A landscape with many peaks, sampled at points; each row gives a point and its height.
A climber steps from a point to the highest of its 2 nearest points, and stops where none of them is higher. Distance is the straight distance between rows; heights are no part of it.
(827): [ 69 164 132 110  72 144 135 168  74 158  92 180 165 114 104  95 128 139
 136 118  81 124 171 125 172 136 116 112 105 149 180 110 148 140 155 124
  91 181  73 138 178 183 122  69 146 118 159 125 111 124 106 143 112]  h=604
(1130): [165 130 153  86 159  68 112 107 134 122 171 115  58 190 140  84 147 139
 104 142 157 130  81 146  32 177 119 147 165  97 114 200 124  65 140  97
 154 128 196  97  61  93 148 123 105 121 138 140 106 129 133 158 127]  h=525
(776): [142 136  86 137 140 170 182 117 133 109 170  71 121 223  89 136 141 126
 144  75 160  99 174  84  73 119 137 153 136 146  95 212 129 115 125  96
 163 163 124 174  79 112 126 115 150 110 136 150 176 145 129 132 136]  h=596
(809): [113 139 113 135 117 121  54  95 135  84 183  79 120 122  83 128 147 132
 119 122 166 104 107 124  36 145 178 128 156  87  80 134 120 109 131 150
 165 207 158 109 151 117 124 139  90 161 105 169 192 108 143 136  58]  h=381
(95): [137 190 122 138 153 137 136 121 124 103  87 126 153 144 105 149 125 148
 155 153 146  95 156 156 134  89 136 129 175 137 138  46 192 176  71 144
 185 118 115 146 165 167  77 145 112 124 101 168 162 107 156 152 137]  h=457
(108): [143 138 167 142 135  45 132 150 113 152 106 154  65 116 151  90 176 128
 127 145 104 137  95 168 158 175  72  98 153 127 162 132 122 111 142 126
 121  52 143 113 114 149 135 108  92 128 149 129  78  94 111  98 130]  h=115
(332): [ 60  92 141 168  84 119 148 131 148  76 119 163 160 135 134 103 140  49
 166 119 147  45 146 141 155 133 120 147 185 111  92 157 117 143 198 164
 117 118  86 169 140 154 128 109 171  97 119 110  58 138  75 113 188]  h=91
(833): [155  79  99 144 153 158 203 133 116 179 188  96 152 112 131 182  94  97
 156 100 129 186 138  74 102 124  92 138  92 160  74 213  85 109 121  85
 108 144 170 132  65  74 144 120 149 126 159 126 195 149 143  89 129]  h=437
(1214): [ 58 101 163 179 112 125  94 121 130 123 102 172 125 112 155 149 192  75
 157 114 143  98 116 124 165 118 109 126 131 130  98 133 152 124 163 142
 136 129  69 123 170 151 110 145 135 149 135 100  62  95  97 116 126]  h=374
(778): [150 159 154 136 122 101 145 122 165  74  86 128 106 181 137 144 160 107
 132 149 168  55 136 163 117 110 132 134 170 112 156 104 187 156  99 119
 156  66  86 136 129 148 127 156 115  78 118 139  73 118 143 147 163]  h=333
(328): [151  54 101 137 142 171 148 100 162 151 170 120 131 100 139 178  85  83
 119 111 134 158 115  68  87 105  90 136  78 130  73 198  95  98 122  86
 137 151 158 106  86  49 164 149 144 153 134 128 174 140 132 112 140]  h=421
(1108): [133 108 143 137 183 103 103 121 126  93 171 106 103 125 150 134 143 121
 114 160 159 125  91 146 121 153 134 120 147 104 107 104 110 129 101 146
 173 104 177 107 114 112 139 163  84 132 129 163 160  85 148 114 134]  h=472
(202): [150 188 101 142 146 141 114 164  92  90 130  81 176 108  82 167 112 157
 118 154  95 147 142 163 207 129 198 106 137 152 142   6 108 170  84 157
 157 129 126 179 139 162 109 144 112 139 102 171 164 112 151  99 136]  h=162
(818): [160 126 109 113 128 149 165 173  98 178 150  73 137 145 119 145 125 149
 111  91 111 156 131 118 175 139 139 106 107 157 125 186  98  93 113 107
  86 117 144 166  69 124 160 117 121 129 162 138  98 173 142  76 136]  h=534
(338): [138 138  89 134 146 174 179 133 100 150 113 101 193 168 121 159  96 104
 122 135 116 113 189 128 183 104 145 103 151 174 142 105 123 149  98  96
 130 109 121 155  90 134 158 120 143  87 159 123 135 182 116 114 181]  h=527
(917): [146 123 127 101 131 115  99 109 104 113 147 106 108 166 110 101 134 111
  82 119 116 120 125 159 143 140 166  87 137 108 145 119 108 104 121 143
 137 145 146 120 106 127 176 131 107 124 135 119  85 145 131 153 144]  h=519
(882): [125 103 125 128 149 168 126  79 142 111 107 134 143 135 153 189  83  76
  98 144 128 123 141 125 170  90 135  96 123 116 135  66 135 148  93 123
 176 135 106 103 143 122 157 170 132 112 107 122 120 150 135 144 175]  h=570
(836): [138 113 108 120 153 135 118 136 129  96 155 109 115 150 134 128 126 116
 111 125 144 120 121 134 138 137 150 123 134 115 110 141 103 120 115 143
 158 103 150 126  77  93 148 154 114 112 124 128 124 128 133 125 149]  h=496
(1188): [ 89  74 131 116 118 177 139  89 144 123 129 195 188 107 117  96  55  93
 117 117 116 127 170 109  84 111 141 134 121 108 139 128 100 130 183 125
 115 181 122 114 167 121 161 117 179 131 113  83 163 163 120 175 127]  h=657
(613): [ 86 108 138 144  94  75 145 121 120 113 113 172 122 145 120  70 155  71
 158 133 128  70 135 152 129 160 109 118 169 125 129 178 139 123 198 139
  99  88 107 146 131 149 129  84 136  86 167 107  45 137  84 113 169]  h=98
(511): [124 194 132 119  98 165 142 153 150 136  93 106 154 149  90 160 126 180
 137 117 149  88 158 128 146  95 146 178 143 140 133  97 154 160 111 138
 127 124  84 162 124 139  96 140 155 122  89 147 129 136 132 109 133]  h=214
(521): [172 205 115  93 132  93 119 141  87 139  82 128 118 127 117  86 100 164
  96 143  74 137 133 167 154 144 144  83 162 124 198  44 142 135  87 115
 149 102 142 123 150 159 125  91  94 135 126 166 113 113 171 135 136]  h=143
(638): [131 105 143 137 127 130 157 134 170 145 123 123 108 149 149 142 148 140
 162 137 173 126 110 114 103 116  93 167 120 150  93 200 158 140 131 115
 112  86 138 131 110  92 103 134 135 101 150 113 131 109 128 111 123]  h=537
(617): [150 163 173 106 128  67  97 114 106 148 102 139  73 121 139  98 170 149
  98 142 112 163  88 138 118 148 100 107 134 108 183 128 124  95 110 112
 121 106 134  74 125 125 130 124  90 144 151 149  69 104 140 125 105]  h=123
(788): [ 76 103 151 136 115 139 160 129 137 178 119 178 149  88 136 112 140 145
 185 110 130 144 108  94  88 125  86 161 100 136  94 188 140 129 182 125
  80 154 111 118 166 102  94 108 177 114 141  91 143 134  99 124  91]  h=468
(925): [153 178 130 165 109  82 140 186 140 149  95 114 112  88 124 151 174 187
 167 150 119 134 104 131 158 123  90 154 110 157 131 124 162 150 141 141
  85  64 115 164 132 139  74 114 127 164 125 140 111  57 122  82  77]  h=340
(270): [159 182 106 101 131 128 113 174 105 101 117 116 146 108  94 102 114 155
 121 153  87 118 140 156 169 144 169 112 144 137 178  24 122 169 101 162
 139 115 127 153 152 161 105 116 120 123 100 164 149 123 141 139 156]  h=152
(139): [108 107 183 206 110 100 151 159 193 124 133 175  94  80 156 169 162 120
 173 138 120 100 101 148 182 148  73 171 110 135  92 122 133 152 190 165
  97  37 110 154 105 133 107 161 137 141  99 117  99  70  87  59 121]  h=52
(457): [ 92 156 143 147 123 176 139 131 158  95 101 106 168 129 120 201 146 136
 167 137 152  82 151 139 162  70 137 199 146 151  91  78 155 160 122 154
 147 130  78 160 138 130  75 170 149 138  91 127 143  97 109 108 143]  h=199
(802): [151  86 127 118 134 126 158 110 134 169 160 121  98 158 145 125 118 113
 128 109 149 143 102 102  91 128 112 127 120 141  92 220 118 108 121  96
 105 119 148 115  79  87 134 126 128 118 155 103 124 147 132 128 125]  h=571
(445): [132 184 133 156  70 121 124 194 134 160  91 106 126  98 138 185 188 203
 159 111 119 139 126 103 185 120 101 148  76 161 135 137 148 132 145 129
  68 107  84 171 122 152  92 130 151 180 121 137  90  97 108  69  50]  h=325
(705): [124  81 119 138 157 115  66 137  67 104 183  83  93 111 130 128 164 105
 114 124 113 160  87 146 128 163 156  76 128 116 102 134  63  78 139 146
 141 150 196  81 105 128 173 144 101 176 144 161 153 124 137 120 128]  h=641
(368): [106  72 122 124 171 133  81 118  85  65 139 150 145 107 137 130 124  59
 109 144 109 139 132 158 184 132 155  65 128 131 151  40  87 144 119 148
 169 151 129 103 152 136 162 145 113 138 120 137 133 128 138 165 174]  h=733
(923): [ 72 104 112 130 128 100 130 137  82 155 129 144 141  96 129  79 165 119
 202 129 131 151 119 108  72 125 105 102 132 142 107 142 148 105 163 165
 139 181 130 106 176 151  73  64 130 126 177 121 180 105 107 132  81]  h=533
(422): [100 128 148 153 132 116 145 137 168 112 100 171 148  93 141 125 141 104
 202 178 151 109 143 160 124 110  77 171 156 143  95  93 163 168 162 162
 131  66 108 137 168 136  90 130 143  97 126 114 157  84 105 110 153]  h=71
(159): [176 209 143 102 120  85 127 147 108 169  72 140  87 140 135 100 130 173
  89 150 104 150 104 136 126 130 113 106 129 131 204 105 162 141  96  87
 128  94 105 112 154 148 118  88  97 139 133 136  81 113 174 139  92]  h=133
(12): [ 88 116 127 120 107 107 126 173  64 166 118 159 143 104 119  80 172 113
 170 114  82 148 133 128 144 151 112  86 108 147 143 144 121 107 172 142
  93 181 116 128 168 164 115  72 138 123 185 123 136 100 110 128  94]  h=560
(837): [108 110 154 145 121 178  91 125 181 121 116 111  98 132 151 171 146  98
  91 101 147 128 108  96 175 102 157 125 111 110 124 129 134 129 110 127
 125 141  92 125 124 132 141 183 102 172 121  97  50 118 122 147 133]  h=327
(262): [175 140 106 134 136 153 189 136 147 155 127  63 131 215  98 162 132 157
 119 100 150 120 164 103 126 102 127 154 128 150 108 196 145 117 107  95
 131 121 123 183  80 135 114 136 144 100 145 147 140 152 136  99 133]  h=567
(929): [101 154 107 154 149 136 119 156 126  77 129 122 155 118 122 148 157 123
 166 141 144 102 132 153 164 114 137 149 144 139  89  70 130 166 117 182
 158 117 122 152 149 142  98 155 128 122 114 139 154 102 124 104 141]  h=187
(1065): [136 123 165 181 136 112 149 158 167 126 119 168 133  75 151 170 137 124
 174 160 126 124 125 154 178 128  71 164 128 145 111  64 144 182 140 178
 126  56 122 141 153 139 112 150 131 124 112 121 147  58 109  74 132]  h=63
(1186): [124 181 131 136  82 136  99 173 115 134  95  99 135 125 114 148 182 205
 151  90 135 130 151 120 144 120 153 169 108 141 157 145 149 151 145 133
  78 162  75 166 146 160  80 122 150 175 119 122  98 123 130 113  63]  h=355
(168): [158 108  79 134 146 131 141 120 121  87 204  68 120 164 101 130 141 118
 140 100 144 111 149 105  50 144 169 152 131 121  83 204  99  90 156 118
 146 162 161 147  65  93 147 126 121 113 132 147 178 141 129 125 109]  h=621
(1049): [148 153 174 125  83 148 122 136 213 143 105 138  93  98 160 167 102 175
  87 117 113 147  90 112 164 127 126 188 103 101 162 121 135 153 124 107
  63  72 104 168 102 100 136 162 136 144  73  98  60 125 101 122 137]  h=266
(874): [ 65  89 147 145 104 174  93 129 141 124 112 146 140  90 147 151 154  97
 125  99 117 124 118 108 172 104 146 127  92 123 113 123 110 120 155 158
 108 172  87 125 154 145 115 155 134 165 121 101  76 117 112 142 123]  h=349
(100): [ 84 117 138 103 103 103 106 128 112  91 144 145 124 131 124  59 138 126
 108 110  88 108 110 139 153 147 149 126 136  93 145 177  89  86 186 144
  77 140 127 143 111 145 158 131 137 129 114  89  49 155  88 153 136]  h=554
(936): [108 108 135 103 122 173 136 104 161 101 127 169 169 111 135 106  53  94
 120 131 137  92 160 142 107 115 163 150 149 111 155 116  98 150 157 148
 115 159 117 140 149 113 137 122 167  90  75 103 128 169 103 178 172]  h=720
(502): [184 196 152  96  92  77 128 165 139 164  90 140 100  85 137  85 118 222
  81 145  79 181 102 134 144 151 111 128  96 127 191 120 132 144 129  97
  82  83 129 126 139 115 112 112 129 152 119 134 111  93 152 122  81]  h=122
(355): [ 67  90 153 124 116 121 101 133  93 137 112 199 118  98 156 103 168  92
 107 133 103 148 128 118 143 134  99  64  82 138 156 109 143 127 117 113
 135 141  93  80 203 161 142 105 113 138 156 101  95 104 145 179 124]  h=406
(1187): [138 140 162 151 104  89 187 128 199 162  93 159 113 144 143 158 144 148
 164 134 171  92 123 139 109 105  79 174 131 162 122 178 183 149 129 110
 108  41  83 156 125 110  99 130 147 105 142 115  79 101 106  97 121]  h=482
(1184): [122 153 134 111 111 145 109 113 104 106  97 131 135 171 109 104 121 114
  97 128 130 106 162 154 152 119 174  99 165 119 178  85 142 141 102 141
 149 152 112 130 152 156 144 128 104 108 110 124  94 164 138 162 143]  h=548
(1261): [146 113 119 119 127  96 143 164  78 167 176  96  99 113 130 108 157 148
 126 123  90 193  82 116 138 161 130 107  86 148 110 192  76  83 150 127
  80 137 184 118  64 118 154 117 126 153 145 138 137 128 117  78 121]  h=575
(641): [140 123 132 108  97  80  79 144  90 153 181  77  86 133 122 126 148 172
  88 123  86 189  66 121 128 174 149 122 105  99 130 211  61  66 149 116
  88 181 196 101  50 108 189 134 121 157 110 157 116 139 120 118 110]  h=547
(754): [119 121  97 126 142  76 140 154 109 154 147 118 117 111 119  79 147 125
 197 134 134 143 116 120  73 145 112 127 144 153  94 166 124 114 164 146
 109 118 152 129 122 108  76  79 136 107 168 126 179 127 103 100 106]  h=510
(395): [149 102 118 110 139 181 128  97 168  86 126 136 171 124 131 172  39  85
 107 148 138 115 162 141 125 105 154 151 140 117 133  73 107 160 106 134
 155 141 128 139 127  90 176 151 160  88  75 135 162 161 123 154 207]  h=639
(354): [151 125 135 100 133 101 123  60 150 142 132 167 118 135 117  63  80 128
  94 140 153 126 128 110  38 152 114 112 150  86 137 136 150 118 109 102
 146 152 139  78 154  89 139 111 111 124 119 130 171 131 161 167  96]  h=512
(264): [126 147 134 146 162 142 134 102  99 148  99 130 163 128 145 168 125 124
 136 149 142 139 136 123 149  86 117 100 124 150 114  57 161 171  71 113
 189 130 111 109 176 155 106 153  99 139 132 148 155 123 159 121 122]  h=420
(1045): [121 130 118 125 129  91 101 150  85 133 167  90  98 101 129 111 171 143
 144 128 111 160  78 146 126 153 129  90 109 132 110 149 100 105 137 157
 112 135 177  98 115 129 120 119 119 159 130 148 160 105 123 102 100]  h=607
(1169): [131 165 121 115 157 109 114 109 149  83 123 153 171 111 125 125  99 119
 166 178 146 101 151 161 113 105 151 145 172 126 137  18 181 185  97 179
 182 132 129 126 192 141  85 141 130 105  85 163 205  96 146 164 160]  h=489
(1012): [126 116 125 157 151 185 158 125 171 109 118 125 145 114 139 226 103 109
 128 148 128 108 143 121 201  94 122 159 113 149 111  72 126 161  94 144
 129  93 119 142  96 123 124 175 149 115 107 121 124 114 114  98 178]  h=443
(841): [154 128 148 146 153 139 142 110 207  98 131 139 128 119 152 195  89 113
 107 157 162 120 118 131 151 113 137 166 124 123 127  67 156 174  81 138
 153  65 122 143 117 103 136 198 128  77  89 136 149  88 130 123 177]  h=394
(911): [113 108 136 150  64 161  49 163 128 132 158  79 127  75 137 176 165 151
 109  82  96 185  82  91 162 142 170 135  47  91 100 155  80  94 156 139
  87 186 147 132 117 140 142 167 135 200 103 139 114 127 111 123  75]  h=483
(208): [114 151 136 102 115  93 106 125 132 102 114 129  98 157 120  80 160 132
 126 107 160  86 122 155  80 145 146 136 167  94 147 147 152 105 148 135
 114 124 124 126 127 131 111 112 118 124 130 114  92 125 124 159 119]  h=433
(401): [178 127  80 112 144 116 154 102  91  97 189  60 102 208  77  91 130 143
 117 106 145 112 152 125  55 161 148 119 154 119 128 184 113  86 113  91
 174 160 170 150  65 107 158 100 116 112 147 169 151 153 160 121 130]  h=645
(669): [151 189 133 133  79 146 139 165 190 134  92 117 129 128 127 169 117 201
 102 115 123 113 126 123 162 110 140 184 126 132 156 105 159 166 121 123
  63  93  88 183 112 119  96 157 149 127  86 132  64 126 112 110 131]  h=236
(999): [ 71 110 195 113 100 149  68 105 145 165 114 187 119  79 149 129 140 110
  90 110 106 164 111  93 145 113 103  95  63 103 159 136 133 118 138 102
 121 181  81  84 196 149 138 135 119 174 135 103  85 104 130 192  74]  h=378
(658): [116 104 169 142 115  56 134 114 159 124 122 176  92 121 155  81 160 101
 123 146 130 106  91 146 159 168  90 125 152  97 142 153 124 116 173 129
 108  55 118 114 114 123 144 120 116 105 142 106  49 117  91 122 147]  h=107
(1034): [120 143 142 113 125  99  51 116 115  96 154 121 104  84 107  92 144 135
 121 127 137 142  97 135  78 150 151 126 142 100 121 103 120 114 149 168
 140 164 149  89 167 131 117 133 104 177 123 145 178  98 141 156  73]  h=396
(316): [ 92  70 156 141 148 110  94 103 107 116 127 174 107 103 162 116 163  69
 116 152 136 123  87 133 123 129  95  78 123 116 124 115 119 131 124 142
 150 131 121  69 168 129 134 127 111 121 148 106 115  94 149 157 127]  h=429
(575): [142 148 109 111 122 149 143 144  86 169 119  98 140 165 103  93 106 150
  98 110  97 146 173 117 148 128 156  95 125 150 162 145 123 114 113  99
  86 139 126 154 110 140 145  86 130 109 160 124 101 191 143 113 137]  h=499
(1020): [ 92 141 171 144 119 156 148  99 190 143  75 165 123 130 164 193 136 137
 132 132 160  91 130 112 144  73 107 162 126 129 129 119 183 156 120 111
 126 103  68 131 139 121 102 161 148 109 113 100  79 126 101 139 139]  h=449
(229): [111 128 150 134 124 171 160  86 155 163  77 141 143 143 168 207 100 106
 106 146 131 126 146 108 174  77  95 120 125 136 122 108 169 154  79 101
 157 117  92 116 139 143 129 162 123 108 132 109  97 144 138 123 171]  h=509
(18): [122 150 134  75 105  88  94 106 117 136 103 168  91 155 119  21 139 171
 108 108 114 121 124 142  62 163 140 120 157  97 178 147 146  68 169 140
 102 147 123 103 164 160 122  83 122 137 154 100  85 144 130 185  98]  h=455
(248): [ 92  98 140 107 112 137 112  93 133 123 129 161 122 125 135  62  99 111
  92 106 117 137 117 122 102 132 136 120 118 100 154 189  91  97 169 111
  96 180 125  96 144 117 155 118 137 142 120  79  77 173 116 182 116]  h=583
(45): [134  78  90 172 172 158 188 147  89 123 138 107 177 124 124 182 121  81
 151 138 122 135 164 131 203 109  96  94 140 173  97 108 110 136 104 113
 146 103 128 134  97 140 146 138 133 107 169 121 141 137 106  86 187]  h=487
(145): [129  36 104 130 135 139  59  98 107 114 190 113 125  77 127 141 103  85
  83 114 104 175 102 107 112 130 144  94  78  65 111 151  36  51 177 108
 141 183 164  75 115 104 213 151 118 206 111 133 149 150 121 156 122]  h=391
(798): [111  64 109 138 178 141  84 131  63  59 172 121 124 105 140 135 152  64
 120 135 105 127 111 164 167 162 157  75 114 126 114  93  51 101 152 169
 149 135 176 104 127 134 182 137 111 156 147 137 126 123 128 135 163]  h=679
(692): [147 133 136 137 130 124 129 119 106 156 104 120 123 112 133 147 124 158
  93 130 115 168 121 119 141 118 130  86 106 133 145  87 141 150  79 128
 140 125 136 110 165 134 126 127 100 145 135 140 134 113 173 120 108]  h=453
(50): [106 108 134 112 145 124 125 121  89 116 105 194 169  98 123 113 119 110
 115 160 111 139 143 142 155 128 110  75 122 145 154  47 136 161 111 150
 153 144 122  97 191 132 138 125 135 120 123 123 154 138 138 163 164]  h=664
(1179): [146 147 121  80 125  79 134 122 113 163 116 139  95 149 118  20  91 168
 147 124 115 125 141 151  50 160 119 130 165 114 157 163 142  98 149 131
 101 135 149 123 122 125  99  70 152 113 162 105 134 155 137 149 111]  h=473
(1124): [180 150 106  85 136  83 151 146 142 120 197  77  73 182 101 102 104 169
 120 135 125 131 116 125  52 189 137 177 151 118  94 221  95  76 157 112
 126 118 196 135  30  82 146 117 127 112 138 151 169 132 129 119 138]  h=574
(120): [160 105 100 110 138 109 146 115 100 133 197 102 104 140 127 103 110 115
 135 118 115 162 116 107  54 156 126 140 132 119  98 210  86  84 148 105
 117 139 189 113  71  75 150  95 128 110 138 131 169 156 145 118 121]  h=597
(760): [129 122 131  89 119 139 127  83 147 136  88 183 154  99 121 112  59 132
  92 147 111 158 144 144 105 122 119 106 127 118 170  65 142 161 104 126
 124 137 119  97 189 123 140 118 135 107  87 118 160 148 154 158 139]  h=599
(49): [162 139 149 143 158 114 149 120 178  70 116 104 114 172 160 176 143 121
 114 153 179  90 123 151 142 110 140 141 137 105 135  94 166 160  79 127
 198  65 129 138 104 123 130 186  93  92 100 144 130  85 147 142 168]  h=360
(129): [144 108 162 131 112 177 100 122 207 118 106 119 108 104 159 197 116 107
  73 119 114 145  90 101 186 123 153 151 102  90 143  87 110 138 107 142
 115  92 111 136 103 117 138 178 130 155  84 103  80 118 120 124 151]  h=301
(539): [105  89 161 132  85 159  46 142 161  95 172 132 120  28 138 152 152 138
  91 111 101 186  46  94 146 148 147 162  42  78  98 120  84  99 178 138
  99 161 153  97 143 128 137 184 132 198  73 147 143  82 118 155  72]  h=444
(170): [146 146 119 167 168 154 107 153 120  80 151  92 158 124 106 184 137 140
 137 149 141 136 135 144 179 114 167 125 124 132 107  23 136 179  56 164
 186 116 127 156 139 155 105 185 104 138  95 174 166  95 140 111 141]  h=175
(112): [131  60 129 115 130 150 111  64 127 140 153 165 148 139 124  90  68 105
 103  98 145 138 146 106  60 121 123 137 115  91 130 179  91  91 161 105
 117 180 136  96 144  93 181 116 124 135 119  86 151 172 143 162  94]  h=613
(968): [ 81  90 122 155 119 168 168 127 129 101 111 134 168 157 142 150 134  54
 171 135 143  52 158 127 174 104 118 129 160 150 102 138 128 145 164 144
 128 119  96 157 104 129 141 126 160  76 147 110  95 147  80 116 195]  h=84
(624): [130 124 111 114 174 133 102 115 159  68 153 157 163  81 124 128  85 105
 153 160 138 112 140 161 115 143 141 153 145 126 107  49 126 181 112 190
 154 110 170 125 168 110 118 137 139 130  89 151 217 115 139 138 154]  h=522
(607): [139 139  77 118 181 129  99 142 105  60 177 132 177 111  92  95 103  92
 156 150 125 114 152 172 112 147 183 135 156 120 110  49  98 151 144 178
 162 160 169 139 143 125 139 110 133 119 103 152 210 125 135 141 157]  h=551
(764): [154 111  80 104 154 111 183 110  86 153 162  99 116 220 111  92 124 106
 141 122 141 123 160 131  77 129 121 108 158 136 128 196 124  98 110 101
 148 147 159 136  78 118 135  82 123  83 176 132 143 166 139 136 146]  h=672
(685): [173 155 106  93 138  99 160  80 129 154 122 138 117 184 106  40  64 166
 122 130 134 118 148 115  27 153 120 143 177 126 143 141 146 113 109 101
 139 157 141 128 122 112 133  75 131 103 146 130 181 169 145 154  99]  h=488
(442): [136 123 104 117 170  92 210 124  91 181 126 118 124 185 121  99 134 116
 181 141 150 134 144 119  78 122  86 100 139 175 115 189 142 110  81  83
 140 114 149 136 119 129  94  80 118  85 204 125 146 162 143 111 139]  h=711
(528): [102 118 133 158 133 139 176 115 147 129 100 174 168 125 144 150 115  90
 173 149 143  86 148 147 158 108  84 156 147 149  91 125 147 170 145 134
 133  94 109 131 127 126 110 138 166  72 126 115 132 116  91  96 189]  h=78
(955): [137  84 133 131 171  84 107  83 113 127 159 135 101 109 158 112 139 101
 121 154 144 157  93 128  82 138 113  97 132 127 113 127 120 120 110 125
 152 110 168  61 153  97 132 135 101 133 150 136 160 112 145 129 121]  h=450
(804): [ 81 117 157 172 110 142 139 117 161 164  88 151 119 120 166 166 166 118
 172 127 152 101 119  98 126  90  68 152 113 142  93 165 168 135 153 124
 108 127  69 114 153 130  88 141 149 144 140  84  86  86 116 115 102]  h=404
(600): [119 123 127 105 125 101 154 134 130 155 135 165 128  81 133  49 108 146
 190 132 112 155 128 109  54 144  99 160 127 145  97 182 139 118 181 150
  85 142 148 113 148 111  84  71 173 102 146  93 199 122 117 136  88]  h=492
(87): [148 156 104 116 146 148 180 107 112 127 104 123 177 187 128 131  81 113
 147 148 143  78 180 149 121 102 132 115 158 146 162  96 145 157  86 109
 155 116 119 148 125 138 129 113 153  53 126 144 150 161 129 151 198]  h=572
(755): [144 165  86 119 166 145 149 130 105  97 134  85 161 158  95 104 103 126
 143 121 145 105 163 146 122 116 153 117 165 139 133  78 133 156  94 137
 168 134 141 167 120 128 120 116 124  86 137 155 169 144 133 136 147]  h=612
(655): [142 156 137 164 126  83 105 172 171 107 119 110  78 107 133 150 187 149
 171 136 156 102  93 156 122 141 118 179 147 134 107 111 161 131 159 168
 124  49 106 162 113 146  98 141 118 149 116 134 113  65 104  89  98]  h=377
(534): [118  83 148 115 114 129  49 121 132 102 155 146 124  66 128 117 140 140
  87 115 117 153  85 121 122 147 150 121  99  85 114 108  82 103 148 143
 131 142 155  88 161 109 148 160 119 176  83 127 146 108 122 152  97]  h=415
(35): [162 163 151 168 123 101 150 155 197 118 108 119  90 150 146 180 167 153
 147 138 177  80 112 162 118 121  95 184 138 129 131 134 174 158 103 130
 133  37  94 171  91 120  90 154 121 123 122 133  99  82 107 105 121]  h=424
(623): [158 129 117  84 146 107 140 115 162 100 180 129  87 176 134  74  96 131
  94 136 146 114 114 134  70 173 142 179 153  90 122 206  93  92 162  96
 132 105 186 117  47  74 171 124 142  76 118 117 130 148 116 149 153]  h=550
(1182): [138 175  96 107 134 133 130 160  90 172 117  91 132 150 105 114 116 172
  67 121  97 157 166 134 195 129 170  66 110 156 196 116 124 123  85  94
 136 128 124 137 144 179 149 110  81 135 163 136  89 196 168  99 134]  h=465
(1141): [142 152  71 128 164 142 112 115  63  89 154 108 168 144  82  78  93 116
 148 132 126 110 181 150  95 135 171 101 178 125 129  64 115 139 101 160
 173 199 151 154 151 155 120  82 120 129 129 155 206 156 136 159 118]  h=580
(637): [138 140 136 106  79 137  75 155 122 136 151  95  98 112 124 126 130 180
  86  93  81 187  83 104 158 158 159 126  90  82 124 169  83  80 156 132
  93 158 162 127  87 126 155 154 138 177  97 121  92 139 111 105  98]  h=518
(65): [180 143 104 117 122 149 176 156 136 157 124  44 102 186 121 173 132 168
  84  93 134 135 147 108 170 128 135 122 106 134 153 192 144 110  82  81
 121 113 121 170  61 138 139 129 122 128 159 135  80 167 151 103 140]  h=526
(513): [129  36 109 135 121 161 109 106 158 136 168 120 132  68 131 153  80  74
 108 104 122 168  96  88 106 130 116 139  63  91  83 205  68  84 168 103
 124 174 172  82 112  91 183 148 139 188 103 103 158 144 112 149  98]  h=405
(77): [ 95 149 124 122  95 180 119 119 112 165  86 141 154 158 117 146 117 137
 105 116 120 107 170 106 159  88 163 126 131 149 165  94 159 141 100 110
 127 175  91 116 163 166 137 121 123 129 130 115 108 187 130 150 127]  h=598
(481): [ 87 120 131 155 114 157 173 144 111 200 106 133 148 111 150 159 164 140
 192 122 112 148 134  77 142  96  66 143  94 172  92 178 161 135 145  90
  91 141 101 131 134 125  87 119 160 138 149 106 122 126 115  93 103]  h=438
(138): [145 125 142 102 127 125 145  72 142 183 103 184 146 125 128  99  56 149
 120 144 133 158 131  99  78 129  94 119 130 129 141 129 167 149  89  98
 134 126 134  94 179 109 115 120 129 124 120 120 180 143 165 144  97]  h=545
(1201): [136  89 100 164 163 170 186 158 113 134 165  92 159 106 134 175 130 100
 166 111 120 162 134 109 174 123 101 119  91 194  75 155  83 122 118 116
 116 118 159 154  73 115 141 137 151 125 149 131 174 131 123  65 150]  h=460
(1256): [149 176 133 104 105 151 114 129 118 179  83 124 145 113 128 159  90 164
  64 122  86 176 161 105 186 101 137  92  97 148 182  88 149 144  79  82
 124 127  99 127 176 154 144 126  91 145 125 142  93 163 168 127 114]  h=511
(115): [119 135 118 136 134 123 113 121  99 136 122 120 126 155 123 104 167 136
 140 108 159 111 136 139  94 118 144 113 140 139 123 135 152 123 111 143
 150 170 111 118 156 139 109 107 105 136 155 131 140 141 143 151  92]  h=412
(319): [154 201 119 126  93 114 107 150 111 140 103  86 101 160 100 139 167 204
 126 111 160 127 129 134 104 108 149 138 130 141 152 128 180 125 107 110
 119 141  99 153 137 168  81 113 107 178 137 161 104 139 163 130  63]  h=384
(1197): [ 87 179 111 130 101 188 154 153  76 172  63 153 174 151 114 113 133 174
 139 101 107 112 198 126 154 113 136 129 130 172 166 107 161 131 140 109
  97 185  75 145 166 195 118  93 146 140 152 122 125 196 130 133 118]  h=680

Call two points neighbours if one is among the 2 nearest of the other. Go from one point of each pair to the other, from neighbour to neighbour, staying as high as possible. Name the lowest point that can't be avoided.
(442), (755) | (264)
(442), (818) | (65)
(818), (1256) | (1182)

For each start below, name the point where the climber stops.
(355) | (1197)
(513) | (755)
(208) | (368)
(911) | (368)
(1187) | (442)
(481) | (1197)
